A landscape with many peaks, sampled at points; each row gives a point and its height.
A climber steps from a point to the highest of its 4 nearest points, and stops where none of them is higher. Distance is the straight distance between rows; heights are no part of it.
Zam h=32.3: [ 15   0   1   5 -21   2   2  -4   4   4 -11  -3  -3   1   6   5 -14 -14
   4   6  11  -8   5   5 -10   5   5   6   7  -1  13   3  -4  -7  -1   4
   6   2  11]
Tapi h=78.7: [-10   4  -4  -6  19  21   3   6  -2  -5   3   6  20  16  -4   3   2 -11
 -21   7   3   2   8 -13   2 -23  -2  -3  10   1 -19  -5  16   7  14 -13
  22   5 -17]
nabo h=73.5: [  5  -3  -1  -1   3 -25 -10  13  -1   1  11  -4  -8  -6  -1  -6   6  17
   1  -2  -2  -5  -3  18   0   6  -6   3 -17  17   7   1 -17   8   7  13
 -27  -2  11]
muzu h=61.5: [  5  -4   9   6 -17 -16  -3  18   5   5  11  -2 -15  -3 -13   2   3  19
  11   8   7  -6  -4  15   4  17   5  10 -29   4   9  26 -15 -10  -4  10
 -12   2   8]
lumi h=31.5: [  4  -6   0   4 -14   9   8  -1  11   6  -4   8   0   4   9  11  -8  -8
  -4   2   8  -6   3  -1  -6  -1  -1   4  13  -6  13   3   6   0   3   2
   9  -7  14]
goru h=38.6: [ 12   3  10   1 -28  -8  -3   2   8   8   5 -14 -20   5  -8  -2   0  18
  18   4   9  -5 -11   7   8  18  12   3 -24  -7   4  27  -8 -28 -11   5
  -1   3  17]
fona h=83.7: [ -3  14   5  -5  -9  32  17  -8   1   1   4   9  18   8   8 -12   7  -6
 -12  -7   6   8   2 -22  -6 -20   7  -3   5  11 -18  -3  16   0   5 -10
  18  -1 -14]
sorug h=49.5: [ -2  -4   4   3  -2 -24  -5  11   3   3  20   0 -14  -7 -13  -4   9  18
   8   0   0  -5  -3  22  -5   8  -2   2 -25  12   8  11 -18   4   7  10
 -23  -2   7]
kika h=77.2: [ -7   9 -14  -5  38 -14 -15  -5  -9 -15  -3  -8  23   9 -21   8   9 -23
  -8   8   6   4  17   0   7 -16  -8 -22   3 -27   0 -28   9  31   8 -12
  -5 -15 -27]
tez h=45.6: [  7  -1   7   8 -22 -13   1  12   6   7  16  -6 -15  -1 -12   4  -1  15
  20   8   9  -2  -5  13   9  21  10   8 -27  -4   8  29 -13 -20  -9  14
 -11   8   8]
difud h=41.0: [  0  -7  12  -1 -37   6  -1  -9   6   9 -12 -14 -35  -1   0 -10   4  22
  21  -9 -10  -4 -20  -1   0  11   7   9  -9  -1   4  24 -11 -34 -24  -5
   4  14  16]
nifa h=69.5: [  6  -8   2   2 -15 -17  -6  17   2   4   4  -2 -13  -4  -8   2   4  18
   4   5   8  -7  -3  12   6  12   2   8 -25   8   7  26 -14  -2   0   8
 -11  -1   7]
lod h=41.1: [  8  -6  11  -4 -35   2  -4 -10   3   9 -18 -14 -30  -6  -2 -11   3  19
  18 -10  -2  -4 -14  -5  -2  13   6   4  -5   5   5  21 -13 -28 -18  -7
   5  10  17]
sada h=55.1: [  1  -3  -4   5   4  -3  -3   4   6  -6  -3   9  -4  -1  14  11  -5  -8
   1   4 -11 -11   6  13   1  -1 -11  10  -1  -4  13   0   4  12   4  11
   0  -4   0]
Kel h=56.8: [ -4  -4  -1   5  -2 -32  -2   4   4   3  32   3 -16  -6 -20  -1   3  12
  21   2  -3  -5  -3  26  -8  16   5  -5 -27   8  15   4 -19   2   4  15
 -24  -3   7]
rog h=38.4: [ -4  -5   5   3 -15  22  22  -7   5   8   2   5   3  -5   6   1  -4  -1
  -7  -7  11   3  -6 -16  -7  -4   2  -1  22  -1   0  -3   4  -6  -3  -6
   4  -7  12]
Vopob h=65.6: [-15  -7  -7   3  26   4  -4   6  -3  -5   2  14   8  -6   8   5  -7  -1
  -6   6 -19   5   8  -5   6   2  -8  -3  10  -7   3 -10   3  13   0  -2
   9  -8 -12]
gepot h=47.5: [  1  -1  -6  -6  12 -31  -9   7   3   3  18  -6  -8  -3  -4  -7   8  14
   4  -3  -1   0   1  23  -2   7  -3  -7 -14  13   5  -4 -16  12   9  12
 -27  -4  13]
Gat h=78.6: [-19   4  -6  -7  36   8  -5   2 -13 -17   2   4  12  10 -14   4   5  -8
 -13   4  -4  -2   6  -8   2 -18 -13  -2   9 -13 -12 -21  16  19   3 -12
   5  -1 -27]
maded h=46.0: [ 15  -4   8   0 -28  -2  -4 -10  -5   4 -21 -12 -17  -7  -4 -11  -6   4
   8  -3   8   1  -8  -4  -9  12  10   4   9   7   5   9 -12 -22 -15  -5
   6   8  17]
das h=75.0: [-10   6 -14  -8  30 -18 -14  -8   5  -4   2  -4  10   1  14   6  13   2
   0   0 -17   2  10   3  14  -1  -6 -17  -5 -25   6 -20   8  21   3   0
 -12 -17  -2]
mokef h=77.1: [-17   2  -8  -1  29   5  -4   6  -7 -11   5  11  11   3  -2   1  -6  -5
 -11   8 -13   1  10  -5   4  -4  -4  -1   9  -9  -8 -15  10  12   1  -9
  14  -1 -22]
pav h=42.3: [ -3  -3  -4  -4   7 -30  -6  10   4   1  23  -4 -12  -3 -11  -6  10  15
   5  -1  -1  -5  -1  24  -6   9  -3  -5 -19  11   7  -1 -17  11  10  11
 -27  -4  13]
vudu h=49.9: [ -9  -7  -5   2  19   0  -4   4   7  -1  -4  11   1  -6  16   9  -1  -2
  -2   1 -18  -6   8   0   5  -4 -12   6   3  -5  12  -6   5  18   0   1
   3 -14  -2]
rore h=78.9: [-13   0  -9  -4  39  13   1   4 -19 -12  -5  -1  21  10 -13  12   8 -12
 -19  -1   0   8  -1 -12  13 -27 -18   3  13 -10 -24 -17  19  19  15 -11
   7  -1 -21]
korom h=60.4: [ -7  -9  -4   5   5  11   6   4   7   6   1  12   7   1  14  10 -10  -3
  -6   7  -3   2   6  -6   3   2  -4   3  13  -1   7   1   3   8   4  -3
  13 -11   4]
tufi h=34.5: [  2  -6   5   2 -20  18  15  -6   7   9  -3   2   0   1   6   7  -7  -7
  -4  -4  12  -4  -2  -6 -10  -4   2   3  18  -4   7   0   4  -5  -2  -5
   7  -9  15]
kugad h=50.0: [-11  -2  -7   0  20  -6  -6   0   6  -6   1   8  -1  -3  19   8   2  -1
   0  -1 -21  -5   4   6   4  -3 -15   5  -2  -8   9 -10   5  17   0   5
  -5 -10  -1]
vev h=77.9: [  3   4  -1  -9  11  30  17  -9  -9   6 -18   4  26   8  13  -8   8 -17
  -5 -15   6  21  -4 -29  -2 -29  -8  -7  10  13 -25 -10  22   6  21  -9
  22   4 -16]
gediz h=61.8: [ -8   2  -6  -6  21 -11  -8  -5   8  -9   2   5   1  -1  18   6   9  -1
   2  -2 -20  -5   4   9   5  -3 -14  -2  -5 -14   7 -16   4  15   2   3
 -14 -11  -2]
baz h=33.6: [  3  -5   7  -1 -23  14  16  -9   5   7  -4   2  -2  -1   1   5  -4  -8
  -1  -7  15  -5  -5  -2 -13  -2   1   3  18  -2   8  -1   2  -8  -7  -5
   6  -2  14]
viko h=81.5: [-17   5  -3  -6  30  10  -3   7  -7 -13   6   9  15  11  -8   0   1  -9
 -18   6  -7   0  10  -8   3 -15  -4  -3   8  -5 -15 -11  15  15   7 -11
  16   5 -23]
Lev h=55.0: [  4   2  -3   5  10 -12  -5   3   4  -7   2   4  -2  -2  16   6   0  -9
   1  -1 -14 -11   2  20   0   0  -8   9  -7   4  10 -10  -2  10   4  17
 -20   2  -1]
Fevaf h=59.7: [ 16  -3   3   3 -19 -12 -10   6   2   6  -8  -9 -10  -3   0  -3   0  14
   5   7  15  -3  -1   4   6  13   4   9 -16  12   5  28 -13  -8  -1   6
  -5   1  16]
Neza h=44.2: [ 18  -2   3  -3 -25  -8  -7  -2   3   8 -13 -15 -16  -1   0  -7   0  14
  10   2  12  -2  -8  -2   5  15   8   0 -11   4   7  22 -11 -18  -7  -1
  -1   3  18]
Bipe h=47.3: [ -5  -8   3  10  -6 -30  -6   1   5   8  32   2 -13  -9 -21   8  -1  12
  32   1  -7   2  -9  25  -4  24   5   2 -26  11  16   6 -22  -8  -3  18
 -21   2   6]
lefil h=73.7: [ 13  -4   3   9  -8 -13 -10  12  -3   1 -10  -1  -3  -4   7   0  -4   1
  -2   7   5  -2   2   9   5   9   2  13  -9  15   6  10 -13  -2   3  11
  -9   5   9]
netor h=72.3: [-13  -2 -10  -1  30  -3  -7   0  -2  -7  -3  10   4  -7  10   3   0   2
  -1  -2 -22   2   8  -3   8  -3  -9  -3   7  -8   3 -14   4  17  -1  -3
   3 -11  -9]
Fori h=1.6: [  3  -7  14   3 -31  13  17  -8  -6  -2 -13  -8 -19  -6  -7  -2  -6  -6
   3 -10   8 -11 -10  -3 -18   1   5  12  20   3   3   4  -4 -21 -18  -4
   5  20   5]
lubu h=57.8: [  8   6 -10  -5  18 -30  -7   6   2  -1  17  -7   1   1  10  -1   2   0
   0   1  -4   3   3  24   4   6  -4 -10 -10   4   6 -19  -8  10   7  18
 -31   4  11]
Gidef h=58.3: [  1  11  -6  -4  16 -21  -5   0   5  -8   9  -3   2   3  16   4   1  -6
   0  -2 -14  -6   3  23   3  -1  -8  -4  -7  -7   6 -18   1  13   6  19
 -28   0   1]
fibi h=73.4: [-18   4  -6  -2  33   4  -5   4 -11 -15   4  10   9   4  -7  -1  -1  -9
 -10   5 -15   1  10  -6   1  -8  -7  -3   8 -11  -9 -20  12  15   1  -8
   9  -1 -26]
Fugos h=82.2: [ -4  10   2 -10   1  30  13  -6  -2   1  -2   6  20  12   9  -7   9 -11
 -11  -6   7   9   2 -22  -6 -27   2  -5   5  11 -22  -3  20   3  14 -11
  21   0 -14]
fuz h=39.0: [ -4   5   4   5  -6  26  16  -4   4   6   7  12  18   0   6  -7  -6  -5
 -16  -4   6  11  -1 -17  -2  -4  12  -6  18   6 -11  -7   8  -7   1  -5
  12  -4  -5]
pofa h=69.9: [ -6   9 -11  -7  25 -20 -12  -8  11  -5   6  -4   9   5  16   7  11  -3
   1   1 -15  -2   6  11  10   0  -7 -13 -12 -24   6 -16   8  19   5   6
 -19 -12   2]
veti h=66.5: [  4  -8   2   2  -1 -24  -9  14   1   1   9   0  -7  -7  -4  -3   8  17
   3  -2   1  -5  -4  18   2   8  -3   8 -19  16   4  12 -17   6   6  12
 -23  -1   9]
dopak h=37.1: [ 10   2   9   4 -29  -8  -2   6  10   9  12 -12 -17   4  -9   1  -4  17
  24   8   3   2 -12  13  10  25  14   2 -23  -7   6  24 -10 -33 -13  13
  -7  11  17]
gep h=82.3: [-10   9 -14  -4  36 -12 -14  -7  -8 -11  -3   0  15  -3  -4  -4   2  -5
  -4   4 -14   7  14  -3   6  -1  -3 -19   1 -21   0 -25   6  18  -4  -8
  -6 -11 -18]
beru h=63.5: [ -1  -5   7  10 -14 -20  -2  14   4   4  16   1 -16  -4 -17   1   4  18
  13   4   2  -2  -6  21  -1  17   3   7 -31   4  10  23 -16  -7  -2  15
 -17   2   3]
dafun h=39.1: [  6  -7  11   0 -28   5   6  -9  -5   3 -22 -11 -22 -11  -7 -11  -8   6
   7  -9   2  -3 -11 -10 -12   9   5  11  16  10   2   9 -11 -27 -23  -5
  10  22  10]
pab h=63.9: [ -2  12 -10  -6  20 -24  -8  -4  11  -5  12  -5   5   6  15   6   7  -8
   0   3 -13  -4   4  21   6  -3  -8 -10 -12 -18   8 -18   6  15   4  15
 -24  -4   2]
Tudo h=73.2: [ -6  -8  -5   4   9   2  -1   3   6  -4  -3  11  -2  -3  15  13  -1  -4
  -2   4 -13 -10   6   5   2  -4 -11   7   5  -8  13   0   3  12   4   2
   3 -10  -2]
let h=49.8: [ -6  -7  -5   3  13   6   0   6   6   3  -2  13   4  -1  13  11  -8  -2
  -7   5 -13  -1   7  -1   4   0  -8   4   9  -4   9   0   1  13   3  -1
  10 -11   0]
bofe h=79.4: [ -5   0  -9   0  33  14   3   2 -16  -6  -8  -3  26  14  -3  11   4 -17
 -23  -2  -1  12  -3 -17  16 -27 -14   2  13  -3 -26  -8  24  12  23  -7
  18   5 -19]
lun h=44.5: [ -2  -6  -6  -5   6 -30  -4   8   3   1  30  -2 -13  -3 -17  -4   6  15
  10   0  -1  -6  -4  26  -7   9   1 -10 -26   9  12   0 -18   8  10  12
 -24  -5  13]
Raz h=76.2: [ -6  -1  -2   6   6  16   8   2   2   6   3  13  13   3   9   2 -12  -3
 -13   6  -1   8   5 -13   3   1   6  -4  19  -2  -2  -4   5   1   6  -7
  16  -8   0]
gatar h=42.6: [ -4  -8   7  13 -11 -23  -3  12   5   9  25   0 -14  -9 -19   9  -3  14
  30   4  -3   5  -4  21  -1  25   4   8 -28   6  13  16 -25 -13  -6  19
 -18   5   2]
kig h=40.9: [ -1 -13  14  -2 -34  10  -1  -6   1   7 -21 -12 -36  -6   0 -11   1  20
  16  -8  -9  -2 -19  -8  -5  12   3   9   3   8   0  25 -14 -31 -23  -9
  12  20  14]
nugi h=75.5: [-15   8 -10  -9  38   0  -7  -2 -16 -16   0  -3  17   6 -18   4   8 -13
 -10  -1   1   0  11  -6   4 -21 -13  -9   9 -18 -12 -25  17  21   4 -11
  -3  -6 -25]
gal h=55.6: [ 10  -3  -2   6   0 -16 -10  10   0  -4   0   0  -4  -5   9   0  -3   0
  -1  -1  -7  -5   0  19   2   7  -4   9  -8  14   5  -2 -11   5   2  17
 -20   5   2]
luvud h=65.3: [  1   8   6   4 -17  31  22  -8   3   1   5  12  13  -3   7 -10  -3  -3
 -13  -7   1   9  -6 -18  -5 -10  12  -2  18   9 -18  -5  13  -8  -4  -8
  10  -1  -7]
zope h=39.8: [  9   3  12   0 -36  -1  -1  -6  11   9   3 -14 -27   4  -1 -10   0  21
  22  -1  -1  -2 -16   7   5  18  12   3 -18  -7   3  24 -10 -34 -16   4
  -2  10  18]
Kefu h=41.4: [ 12  -1   7   0 -30  -3  -6  -8   4   9 -14 -16 -22  -2   0 -11   3  18
  14  -4   8  -1 -12  -3   0  12  10   2  -9   3   4  19 -12 -25 -13  -4
   3   3  19]
dufa h=80.2: [ -4  -5   4   4  -7 -23  -3  14   6   2  21   2 -16  -8 -17  -1   8  19
  13   1   2  -9  -5  20  -4  13   2   3 -28   8  11  14 -16  -1   5  13
 -19  -2   4]
bibid h=75.4: [-15   8 -10  -7  36  -5 -10  -6 -12 -15  -1   0  14   3 -14  -3   4 -12
  -5   4  -6   1  14  -3   1 -10  -6 -16   7 -18  -7 -30  12  18  -1  -9
  -2  -7 -27]
Mato h=84.3: [-13   2  -3   2  23  12  -1   7  -5  -9   7  13  13   7  -3  -1  -9 -10
 -18  10 -13   2  10  -7   4  -5   0  -2  12  -4  -8  -9  11  10   5 -10
  16  -1 -20]
tis h=56.1: [  7   2  -1   4   6 -19  -8   8   1  -6   3   1  -2  -5  12  -2  -1  -3
   0  -2 -10  -4   3  20   1   5  -9   8  -7   9   6 -10  -6   8   6  20
 -27   3   3]
faki h=69.8: [ -7  13 -15  -8  39 -15 -16 -11  -9 -12  -2  -3  18   0  -3   0   4 -10
  -3   2 -11   7  16  -4   9  -3  -3 -24   0 -24   0 -28   5  23  -1  -8
  -6 -11 -21]
mup h=50.5: [ 21  -2   5   2 -23  -6  -3  -9  -4   5 -16 -12 -12  -6   0 -10  -7  -1
  10   1  12   1  -4   0  -4  11  10   3   7  10   6   8  -9 -18 -10  -1
   3   8  16]
dom h=71.2: [ -9  10   0  -2   6  24   6   0   2   0   7  11  20  14   4  -2  -1 -11
 -20   6   2   4   7 -16  -1 -14   7  -8   8   1 -17  -1  16   1  13 -12
  20   2 -13]
Tana h=51.4: [ -7   5   2   5  -1  23  14  -2   5   3   6  10  20   4   6  -7  -7  -5
 -14   4   2   9   6 -17  -5  -4  12  -9  17   4 -10  -5   9  -4   5  -8
  15  -4  -5]
pum h=62.2: [ 19  -1   2   6 -16 -13 -11   7  -2   6 -14  -9  -9  -5   4  -1  -3   6
   4   8  12   0  -2   2   4  13   7   5  -5  12   7  19 -11  -7  -2   5
  -2   4  15]
vif h=33.4: [  2  -5  10   6 -25  17  18 -13   3   4  -7   0  -9  -3  -3   2  -4  -6
   2  -7  14  -9  -9  -5 -17  -5   2   7  19  -2   3   0   4 -11  -9  -3
   6   3  11]
Rubo h=78.4: [  1   9   8  -1 -17  38  24 -10   1  -3   0  13  12  -2   7 -11   5  -6
 -13 -12   3   5  -7 -22  -4 -14   9   2   9  17 -21   0  16  -4 -11  -8
  17   3 -18]
sogo h=42.5: [ 14  -4   4   1 -25 -11  -7   4   3   9  -4 -12 -14  -1  -2  -3   4  18
  10   5  14  -2  -4   4   5  14  10   4 -19   3   7  25 -10 -14  -4   1
   0   2  20]
Pezat h=73.3: [ 11  -3   1   5  -4 -19 -12  17  -3   1  -2  -2  -9  -7   1   0   2  11
   2   5   4  -3   0  13   6   9  -4  10 -12  18   5  13 -15   3   4  12
 -17   2  10]
nubo h=4.7: [  7  -5  13   1 -32  10  11 -13  -4   3 -15  -5 -15  -8  -8  -4  -9  -8
   7  -6   9 -10  -9  -3 -18   3   4   9  18   5   4   2  -5 -20 -16  -4
   6  13   8]
Fafe h=20.5: [ 10   0   9   2 -27   6   7 -12  -2   1 -13  -7 -13  -5  -1  -5  -9  -9
   6  -4  10  -6  -7  -2 -19   6   6   5  15   2   5   0  -4 -17 -14  -1
   5  11   9]
tugir h=53.1: [ -2  -2   0   3  -8  18  17  -1   7  10   2   8  12   0   8   4  -8  -2
 -11  -1   8   6   3 -15  -3  -2   6  -3  21   0  -2  -5   3  -5   2  -8
   9 -10   9]
faris h=80.0: [ -1   5  -2 -11  12  26  11  -8  -4   6  -9   1  26  16   7  -2  10 -14
 -12  -9   7  13   1 -26  -2 -30  -3  -2   9   8 -21  -5  20   5  23 -13
  24   0 -12]
sobi h=81.4: [-12   0  -9  -5  32 -10  -9  -4  -1  -7  -1   5   8  -5  11   3   3   3
   0  -1 -21   4   8  -3  10   1 -10 -10   2 -13   5 -20   4  19  -2  -1
  -6 -12  -7]
lofus h=40.8: [ 12  -1   7  -3 -29  -8  -5  -3   5   7  -5 -17 -19   1  -2  -6   3  19
  15   1  10  -5  -9   2   5  14  10   2 -17  -3   5  27  -8 -20 -11  -1
   0   2  21]
Sar h=40.5: [  8   0  14  -2 -39   3  -2  -7  12  10  -4 -13 -31   0   1 -10   2  19
  24  -8  -8  -3 -21   6   0  13  11   8 -14  -6   1  23  -8 -37 -19   0
   0  14  16]
mon h=69.7: [ -1   2  -9  -4  23  21   6  -6 -10   2 -11   0  30  16   4   5   7 -21
 -19  -5   3  19  -4 -22  13 -30  -7  -5  11   3 -26  -7  22   4  30  -8
  21   5 -16]
keb h=31.4: [ 18   2   2   5 -24   4   2  -7   2   1 -12  -1  -4  -1   2   2 -12 -14
   4   2  14  -7   1   4 -10   5   4   2  10  -1   9   5  -2 -11  -7   1
   6   3  11]
fota h=63.0: [  1  -5   2   5  -5 -21  -6  16   3   3   9  -2 -12  -5 -12  -1   5  18
   7   2   3  -6  -3  16   1  11  -1  12 -22  11   7  18 -16   0   5  13
 -19  -3   6]
lusuz h=76.5: [ -8   4   1  -1  14  18   5   3  -1  -3   9  13  18  11   0   0  -5 -10
 -17   8   0   3   9 -12   0 -14   7  -4  10   0 -13   0  14   3  13 -10
  22   3 -18]
tageb h=72.9: [-15   2  -8   2  27   3  -3   5  -8 -11   3  13  12  -3   3   1  -8  -5
  -9   8 -17   4  10  -6   5   1  -6  -1  10  -8  -4 -12   7  13  -2  -6
  12  -4 -17]
Legak h=38.1: [ 10   0   7   5 -25 -10  -2   8   8   8   9  -9 -15   0 -10   3   1  17
  18   9   9  -1  -7  12   7  21  13   4 -29  -5   4  30  -9 -22  -8   9
  -5   7  14]
kuva h=54.4: [ 20  -1   3   3 -21  -9 -10   0  -2   5 -16 -12 -10  -1   2  -6  -5   5
   6   3  14   0  -4   0   2  15   9   2  -3  11   6  18 -14 -13  -5   2
   1   3  19]
Bol h=67.3: [ 20  -4  -1   6 -18  -8 -11   3  -1   5 -14  -6  -6  -2   5  -1  -8   0
   4   7  12   0  -1   5   0  11   6   7  -5  10   6  13 -13  -6  -2   6
   1   6  11]
mupe h=27.8: [ -3  10 -15  -5  37 -16 -17  -6 -11 -15  -1  -5  22   4 -10   2   5 -18
  -6   8  -2   4  18  -2   5  -8  -4 -25   2 -27  -1 -30  11  26   1 -10
  -4 -13 -27]
durem h=33.3: [-10  10 -12  -9  41  -8 -12  -3 -14 -12  -4  -8  25  10 -22  12  10 -21
  -9   4  11   2  15  -6   6 -20 -13 -21   7 -30  -3 -31  13  31   9 -10
  -8 -17 -26]
Dozoz h=74.9: [-15   6  -9  -8  37   2  -9   0 -14 -16   0   6  10   3 -10  -2   2 -10
  -8   4 -12   0  13  -6   0 -12 -10 -12   6 -14  -9 -24  12  17  -1  -9
   3  -3 -29]
kol h=72.8: [ 12  -6   3   4 -10 -16  -9  14   0   3  -3  -2 -12  -4  -1  -1   2  16
   4   6   8  -3   0   9   7  11   0   9 -14  14   5  20 -14   0   6  10
 -12   2  10]
lovos h=40.7: [  3  -8  11  -2 -30   3   1  -7  -4   7 -20 -14 -26  -7  -4 -13  -1  12
  13 -10   2   0 -12 -10  -8  11   7   7   7   9   1  12 -15 -28 -21  -7
   8  17  13]
zeti h=35.9: [  8  -6   9   3 -29   7   5  -9  -7   3 -19  -9 -20 -10  -6 -10  -8   1
   9  -7   7  -2 -12  -5 -13  10   6   6  15   9   2   5  -9 -24 -19  -6
   8  19  10]
Pov h=80.1: [-16   1 -10  -8  33  13  -1   5 -12 -11   0   1  17  16  -7   8   4 -13
 -21   2  -3   3   4 -12   8 -26 -13   3  11  -5 -19  -8  17  16  15 -10
  15   4 -22]
desat h=78.0: [  3   6   3 -12   6  36  23 -12  -8   4 -18   7  20   2  12  -9  10 -11
  -2 -22   6  18  -3 -32  -4 -27  -9  -1   9  19 -26  -3  22   6  11 -13
  26   4 -15]
zuves h=52.2: [ 10  -4   5   5 -21 -12  -5  14   8   7   7  -6 -15  -2  -9   1   3  16
  13   7  12  -7  -5  13   6  18   8   7 -27   0   7  31 -11 -14  -4   7
  -7   2  11]
fivuf h=81.9: [-11   0  -5   4  17  11   4   9   1  -1   5  15  14   2   6   2 -11  -6
 -16   9  -9   6  10 -11   4   0   2  -4  15  -1  -4  -5   7   5   4  -5
  17  -4 -11]
zetok h=59.3: [  4   9 -10  -5  20 -27  -7   1   5  -4  14  -5   4   7  11   2   3  -6
   0   2 -10  -1   7  24   7   3  -5 -10 -11  -6   6 -22  -1  13   4  18
 -32   5   6]
Zuse h=58.6: [ 22  -2   1   4 -20  -3  -4  -2  -3   5 -14  -8  -4  -2   2  -4 -12  -4
   7   4  11  -3   3   1  -5  12  10   4   2  10  10   9 -11 -11  -6   2
   0   7  12]
Niz h=81.3: [-15   0 -10  -2  33  -6 -10  -3  -4  -8  -1   7  10  -5   8   0  -1   0
  -2   1 -20   5  10  -4   8   3  -6  -8   7 -11   0 -21   5  18  -3  -7
  -1 -11 -14]
Zufal h=30.7: [ 18  -2  -2   7 -15  -1  -5   0   1   1  -9   0  -4  -1  10   7 -13 -14
   1   8   7  -6   5  11  -6   5   1   9   1   6  10   7  -4  -1   1  10
   2   7   7]
fifem h=75.9: [ -4  10   3   0  -1  29  10  -2   3   0   6  10  18  10   8  -8   0  -9
 -17  -1   3   6   5 -18  -3 -19  10 -11   8   5 -18  -3  14  -1   9 -12
  18   1 -14]
Kef h=34.3: [  2  -5  -1   4  -7   4   4   2   8   4  -3   8   0   2  11  14 -12  -9
  -2   4   2  -8   6   7  -2  -3  -7   7   9  -5  15   4   1   6   4   4
  10  -5   5]
pade h=38.5: [ -3 -12  11   2 -27  25  23  -8   2   5  -6  -1  -6  -9  -3   5  -1   0
  -6 -13  11  -5 -13 -13  -9  -8   1  14  26   2  -4   2   4 -12 -14  -4
   5   4  11]
feg h=42.0: [  0  -5   8   5 -21  30  28  -6   3   5  -1   9   8 -14   4  -1  -4   3
 -11 -15   5   8 -14 -21  -2  -6   7   9  23  10 -11  -1   4  -9 -11  -6
   5   0   6]
vob h=50.7: [ -3   1   7   5 -17  28  24  -8  -1   3   3   9  13 -13   8  -3  -4  -1
 -11  -9   5  10  -7 -21  -4  -5  12  -1  19   9 -14  -4   8  -8  -6  -6
   9  -4   0]
bafik h=80.7: [  0  11   6 -10  -9  35  21 -10  -1   0  -6   8  12   4   9 -11   9  -8
  -9 -16   8   7  -3 -27  -5 -28   1   1   7  18 -25   0  21   5   1 -13
  23   1 -17]
pina h=70.1: [-12   7 -10  -9  39  -1  -8  -5 -15 -14  -4  -7  21  11 -21   8  12 -15
 -11  -1   7   3  10  -6   4 -22 -15 -11  11 -24  -8 -33  15  25   9 -12
  -7 -13 -24]
fike h=33.5: [  5  -2   2   2 -18  10   9  -4   6   5  -8   2  -3   2   6   7 -10 -13
   0   1  10  -7   2   0 -11  -1   1   4  13  -4  13   3   1  -4   0   0
   7  -5  14]
Pini h=85.8: [-13   6 -10  -5  36 -10 -12  -4  -8 -10  -1   3  13  -4   2  -1   3  -3
  -2   2 -17   6  13  -4   8   1  -6 -13   5 -16  -2 -26   5  19  -2  -6
  -3 -11 -17]
ruzu h=49.4: [  0  -3  -2   4   2 -32  -6   1   6   4  36   2 -14  -7 -22   6   0  13
  28   2  -9  -2  -4  27 -13  19   8 -11 -32  10  16   0 -21   3   4  15
 -22  -3  11]
Zem h=74.1: [ -3   2  -6  -9  18  22   5  -2  -7   4  -9   1  26  16   3   2   8 -17
 -16  -3   6  13   0 -22   6 -28  -7  -4   9   3 -24  -2  20   6  29 -11
  24   4 -11]
Gefam h=30.0: [ -3  -7  16   0 -29  23  24  -8   0   0  -8  -3 -13  -7  -4   4  -3  -4
  -1 -12  11 -10 -11  -8 -17  -3   1  14  22  -1   2   3   2 -16 -16  -4
   6  12   8]

Where does a climber stop that starts at each point below?
lubu -> Pini
Gefam -> fona
lovos -> lefil
vif -> fona
Fafe -> lefil
lumi -> Mato
fike -> Mato
zope -> lefil
baz -> Mato
tez -> lefil
tis -> Pini

Call two points neighbours if one is among the 4 nearest of the other. Go from one point of each pair to the other, from neighbour to neighbour, staying as high as possible. Name the lowest point that can't be avoided.
dufa, fona -> gal
Mato, Pini -> bibid
Mato, fona -> fifem
nabo, lefil -> veti
